Points on a hilly landscape, in no order, each with its height.
From any point a ball rolls to the lowest of the 2 points nearest to it. It stops when none of these is lower. Distance is the straight distance between rows; heights are no part of it.
Gugun h=1.28: [ 93 184 153 125 144 121 143 128 125 157 129 173 164 150 166  95 121 100
 124 182  78]
vod h=6.81: [107 185  81 164 198  96 145 180 137 141 115 103  87  61 112 124 140 141
 156 123  90]
Fesu h=3.48: [138  72 101 128 120 122 146 143 127 110 136 103 115 108 151 138 114 135
 125 136 147]
murit h=6.84: [136 172 145 119 131 145 121  95 113 141  85 168 141 178  62 123 101 134
  56 146 105]
gebob h=7.09: [108 204  82 148 158 114 159 144 105 148 126  86  83  91  98  94 127 125
  84 174 123]
tasud h=1.90: [147  84 110 119 142 165  64 101 176  88 105 135 141 126 167 173 133 129
 126 100 183]
makal h=1.49: [154  92 138 127 151 156 109 123 164  90 101 120 115 139 202 166 161 135
 143  83 162]
vez h=1.79: [144 163  99 168 106 167 149 138  86 130  97 147 105 103  90 182  50 171
 144 125 129]
bakol h=4.36: [143 113 142 108 167 132  91 181 126 104 134 116 114  66 113 146  79 102
 176 108 155]
pap h=1.64: [154 100 186 140 105 127 151 131 129 106 135 108 120 155 195 154 162 127
 165  85 166]
bemu h=0.67: [171 109 168 123  96 120 153 118 116 110 138  81 112 154 141 136 187 125
 124  76 157]
zila h=3.30: [131 147  80 134  77 112  82  82  96 132 156 110 157  57  95 108 111 129
 137 133 130]
rig h=6.33: [ 79 106 193 102 172 132 147 164 124 140 145 143 127 180 139  92 118  83
 113 147  83]
zigus h=2.66: [143  45 132 115  87 144  76  99 123 141 145 105 154 161 119 153 151 138
 120 140 192]
zav h=2.87: [148 118  78 123 110 137  74 105 135 103 133 128 151  67  81 118 113 125
 150  94 126]
Belu h=4.91: [148 183 133  98 125  79 125 111  99 130 150 118 168  70 136 130 142 105
 110 158 154]
pogob h=5.95: [ 30 138 106 105 180  57 156 194 124 157 145 168 111 119 170 113 117 126
 125 136  68]
bego h=0.70: [147 177 101 145 143 136 162 162 107 131  98 158  90 116  58 181  49 168
  92 129 141]
fege h=6.70: [149 139 185 122  90 145 120  90  94 144 113 140 164 178 101 121 125 115
  86 149 122]
Mabo h=4.37: [153 154 116  85  92 128  63  63 105 128 147 102 160 101 134 138 132 113
 106 139 184]
suzal h=7.04: [152  60 119 118 129 135 121 129 126 149 109 135 130 165  89 154  79 122
  55 176 141]
nuru h=3.07: [123  55 150 114 101 137  85 101 125 119 165  95 148 119 141 115 148 118
 157 100 149]
bos h=4.73: [130 148 160 105 145  87 156 142 127 119 145 125 126  99 158 119 177  95
 135 107 112]
bevi h=6.25: [114 161 150 107 200 116 130 160 171 114 112 143  95 159  86 123 131 107
  95 107 115]
zon h=4.49: [134  84 119 104 126  67 170 176 107 132 168 157 150 101 123 142  91 116
 127 153 131]
gup h=6.60: [140 156 100 139 141 118 162 171 147 124  96 173 113 111  91 155 101 158
 143 119  84]
fil h=3.41: [106  47 167 126 103 126 119 103 129 114 171 115 153 137 140  86 195 137
 159  90 134]
bupo h=1.85: [ 99  51  97 141 115 119 134 107 171  94 160 167 180 122 120  93 173 179
 144 102 118]
teko h=3.36: [118 154 103 151  80 142 145 115 114 158 113 172 156 126  69 100  97 139
 138 142  61]
Rud h=4.16: [133  93 143 115 172 144  80 169 132  80 145  95  97  91 160 143 122 101
 175  84 166]
Tez h=3.75: [129 124 120 142  74 116 127 113  87 154 156 103 152  89 108 122 102 126
 138 150 141]
fodez h=4.04: [141  98 126 129 138 136 158 168 154  93 119  96  70 142 134 118 155 126
 110  74 121]
Bilo h=1.88: [111 143 169 115  93 127 137  94  97 152 151 111 158 135 181  95 161 100
 158 149 125]
Geti h=7.27: [104 154  52 144 136 131 132 129 119 147 128  85  91 100 158  95 100 134
 119 173 116]
zaneb h=4.07: [171 158 135  82 100 135  45  77 102 135 141  67 124 130 101 144 150 127
  97 121 199]
zozir h=2.44: [154 127 111 169  81 184 122 112 105 137  95 130 110 140 105 172  66 162
 140 126 139]
mupem h=6.94: [137 203  94 163 162 103 163 159 126 140 118  85  71  72 104 119 159 144
 115 134 113]
Vego h=2.89: [129 119 130 121 148 151 143 129 167 122  91 178 131 175 163 137 112 126
 112 137 105]
vila h=4.21: [142 148 174 166  90 115 159 119 101 132 118 163 146 119 102 114 166 106
 173  87  72]
vete h=7.40: [130 140  38 141 146 125 141 150 132 117 117  86  94  67 145 116 105 152
 141 131 119]
Gitor h=2.90: [134 107 109 158 113 196 110 134 136 149  88 121 102 157 145 142  72 140
 132 162 137]
suru h=5.10: [116 139 129 106 124  75 170 132 106 146 158 140 138 103 162 100 171 110
 114 149  93]
det h=4.15: [146 125 120 124  82 102 165 131  83 142 153 158 169 105  93 135  85 126
 114 157 122]
Lon h=7.64: [139 130 107 161 120 149 112 156  80 141 134  79 112  79  99 115  89 128
 189 122 111]
gisat h=0.93: [110  88 118 176  81 165  99 108 147 122 152 160 171 111 125 102 124 167
 204 131 130]
mobop h=6.59: [129 107 166 119 101 155 100 103 118 139 127 110 132 191 101  96 117  96
 113 143 126]
Zono h=2.41: [125  26 126 138 106 130 164 136 147 102 149 148 145 157 122 110 142 163
 127 117 125]
fidan h=4.72: [159 155 151 109 149 123 148 100 146 100 108 117 130 161 133 121 170 120
  85 117 123]
fufi h=5.41: [118 160 141  76 198  74 127 153 146 102 158 126 127  89 126 147 141 107
  95 116 164]
keki h=5.46: [103 125 105 101 135  87 183 137 129 157 140 138 120 134 134 100 124 127
  83 159  98]
gan h=6.16: [ 70 137 149  99 196  88 156 207 134 153 145 138  92 153 136  99 122  98
 114 150  83]
veka h=1.69: [130 116 115 167  91 144 151 117 151 119 124 159 148 120 145 119 137 150
 174 110 101]
naret h=2.91: [134 141 117 115 153 139 145 146 146 141 109 100  74 166  84 117  95 121
  58 161 133]
vas h=2.24: [119 128 113 105 136 138  97  98 148  96 137 101 132 104 231 145 167 123
 138 101 161]
dadoz h=6.46: [101  81 165 113 147 147 114 137 125 139 122 127 122 174 149  99 107  83
 113 168 103]
pade h=2.72: [134 179 143 128  75 125 123  74 104 148 136  91 148 143 201 118 171 125
 159 138 153]
San h=3.05: [ 91 143 119 107 176 132 117 130 134 105 154 110 119  86 218 119 148 101
 125 135 130]
buli h=6.13: [ 70 200 129 134 241 115 143 158 184 130 137 117  83 135  91 124 132 114
 123 130 138]
momif h=2.19: [166  96 117 141  95 163  76  96 142 126 104 128 119 141 152 192 120 157
 147 120 182]
Maded h=3.20: [160 140 137 153 132 180 129 134 153 128  72 165 128 158 163 184  77 142
 138 150 145]
kabi h=7.53: [113  82  63 160 114 141 109 143 135 124 121  89 111  93 117  99  89 140
 176 127 106]
Bevu h=3.83: [137 160 156 166  80 126 154 130  81 159 123 177 155 115  75 120 113 134
 163 120  67]
zesi h=4.62: [137 143 133  95 102 116  97  80 107 131 160 135 191  89 173 130 126 107
 116 163 162]
bam h=5.61: [ 93 181 152  87 226  91 105 137 155 114 165 125 126 116  99 127 150  86
  74 146 157]
gigom h=3.77: [ 96 139 128 129 165 138 106 161 109 106 157  77 104  75 173 106 121 100
 183 120 143]
tikek h=5.20: [148 146 114  86 165  80 122 131 126 106 146 145 154  70 109 150 124 107
 111 113 139]
Sibeg h=2.95: [138  47 127 114 124  85 181 150 153 105 140 143 137 123 145 150 149 134
 122  97 132]
Vub h=1.70: [161  67 190 146  85 141 118 122 114 123 132 107 113 181 101 138 151 114
 150  89 152]
zemuf h=4.53: [143 171 180 147 120 160 114 112 127 110 106 130 130 132 128 114 170 107
 186  77 112]
Fip h=5.79: [101 228 152 123 220 109 122 107 163 133 150 125 132 134  79 147 109  95
  80 173 175]
Fev h=6.50: [132 112  93 106 139  95 151 158 169 127 101 172 113 136  88 119 121 152
 106 114  79]
kevap h=5.97: [103 221 121 134 200 131 120 127 159 133 122 126 128 102 126 131 128 124
 123 157 147]
Lala h=2.01: [138 141  91 131 128 147 145 146  93 132 111 106  86 127  42 137  60 138
  64 147 133]
fiv h=4.39: [128 121 137 112 154 122 136 138 144 104 133 112  91 116 145 114 176 110
 144  76 108]
nodu h=4.76: [164 182 160 132 110 135 131  96 138 120  93 127 120 142 133 147 158 121
 140 101 134]
Sufin h=3.60: [176 148 124 112  66 160  66  84  80 153 142  80 119 117 102 186 121 161
 148 113 184]
fis h=2.54: [103 168 128 152 106 162 136 105 123 160 100 150 141 157 142  95 102 131
 139 170  68]
poton h=5.76: [ 82 147  94  92 167  44 151 178 138 141 130 172 123 116 151 136 121 136
 109 148  98]
togov h=2.40: [114  87  53 117 128 114 102 109 165 107 146 152 147  88 114 108 145 153
 117  96 102]
vusep h=6.92: [137 151 116 111 138 126 136 113 138 150  90 209 166 184  84 144  90 139
  58 173 102]
Gumut h=3.52: [121 141 111 144 138 156 162 154 145 126 102  96  79 147 131 107 112 120
 122 135 106]
lidur h=2.45: [122  94 151 187  55 137 165 105 122 127 149 144 172 160 127  93 170 168
 166 123 111]
vig h=3.01: [120  82 140 148  72 108 159  90 123 129 152 103 157 163 128  80 189 147
 132 124 117]
Tuli h=1.37: [109  54 114 154  88 149 103 126 139 106 165 159 191 107 106 108 141 180
 162 141 158]
zubeb h=3.27: [130 102  98 142 127 175  93 139 119 136 117  73  98 125 156 133  89 128
 139 159 163]
negik h=6.99: [141  95 112 126 127 138 137 138 135 140  98 172 132 163  75 151  60 146
  81 160 106]
tido h=4.29: [128 134 150 103 163  97 170 108 147  99 115 116 125 162 159  99 217 107
  73  90 108]
Moga h=6.38: [131 157 145  95 156  83 143 159 143 135 105 188 136 155  58 130 114 114
  95 118  85]
foga h=2.50: [128 174 185 117 117 102 155 103  91 146 140 170 189 148 161 102 152  90
 120 162  99]
gezo h=3.09: [154 137 174 130  94 169  70  99  61 166 119 106 105 166  82 171  87 143
 150 111 173]
Muku h=3.67: [122 119 143 136 105 106 185 103 132 123 128 114 129 159 160  85 216 127
 116 102  91]
vasuz h=2.12: [151  36 169 163  96 169  91 139 141 131 123 132 129 171 140 148 132 143
 173 108 172]
vonu h=2.61: [174 112 168 124  98 150 107 121  89 138 129 123 126 157 130 197 103 129
 127 130 180]
Lufoz h=2.35: [112   7 130 153 105 183  70 119 141 145 136 132 141 189 151 149 143 147
 151 145 179]
basuf h=6.69: [104 161  86 133 173  86 148 193 167 125 102 163  98  93 123 155 133 160
 146  93  96]
pupib h=3.29: [127 181 142 144  96 160 122  96 123 146 111  70 106 156 200 137 166 145
 160 128 152]
lurus h=2.46: [124 157 121 141 147 150 146 134 171 112 101 166 126 139 185 139 135 133
 152 112 108]

Where does a ball stop that starts at each point below?
fege | bego
nodu | Gugun
fidan | gisat
mupem | makal
bos | bego
bam | makal
det | gisat
zon | gisat
Lon | gisat
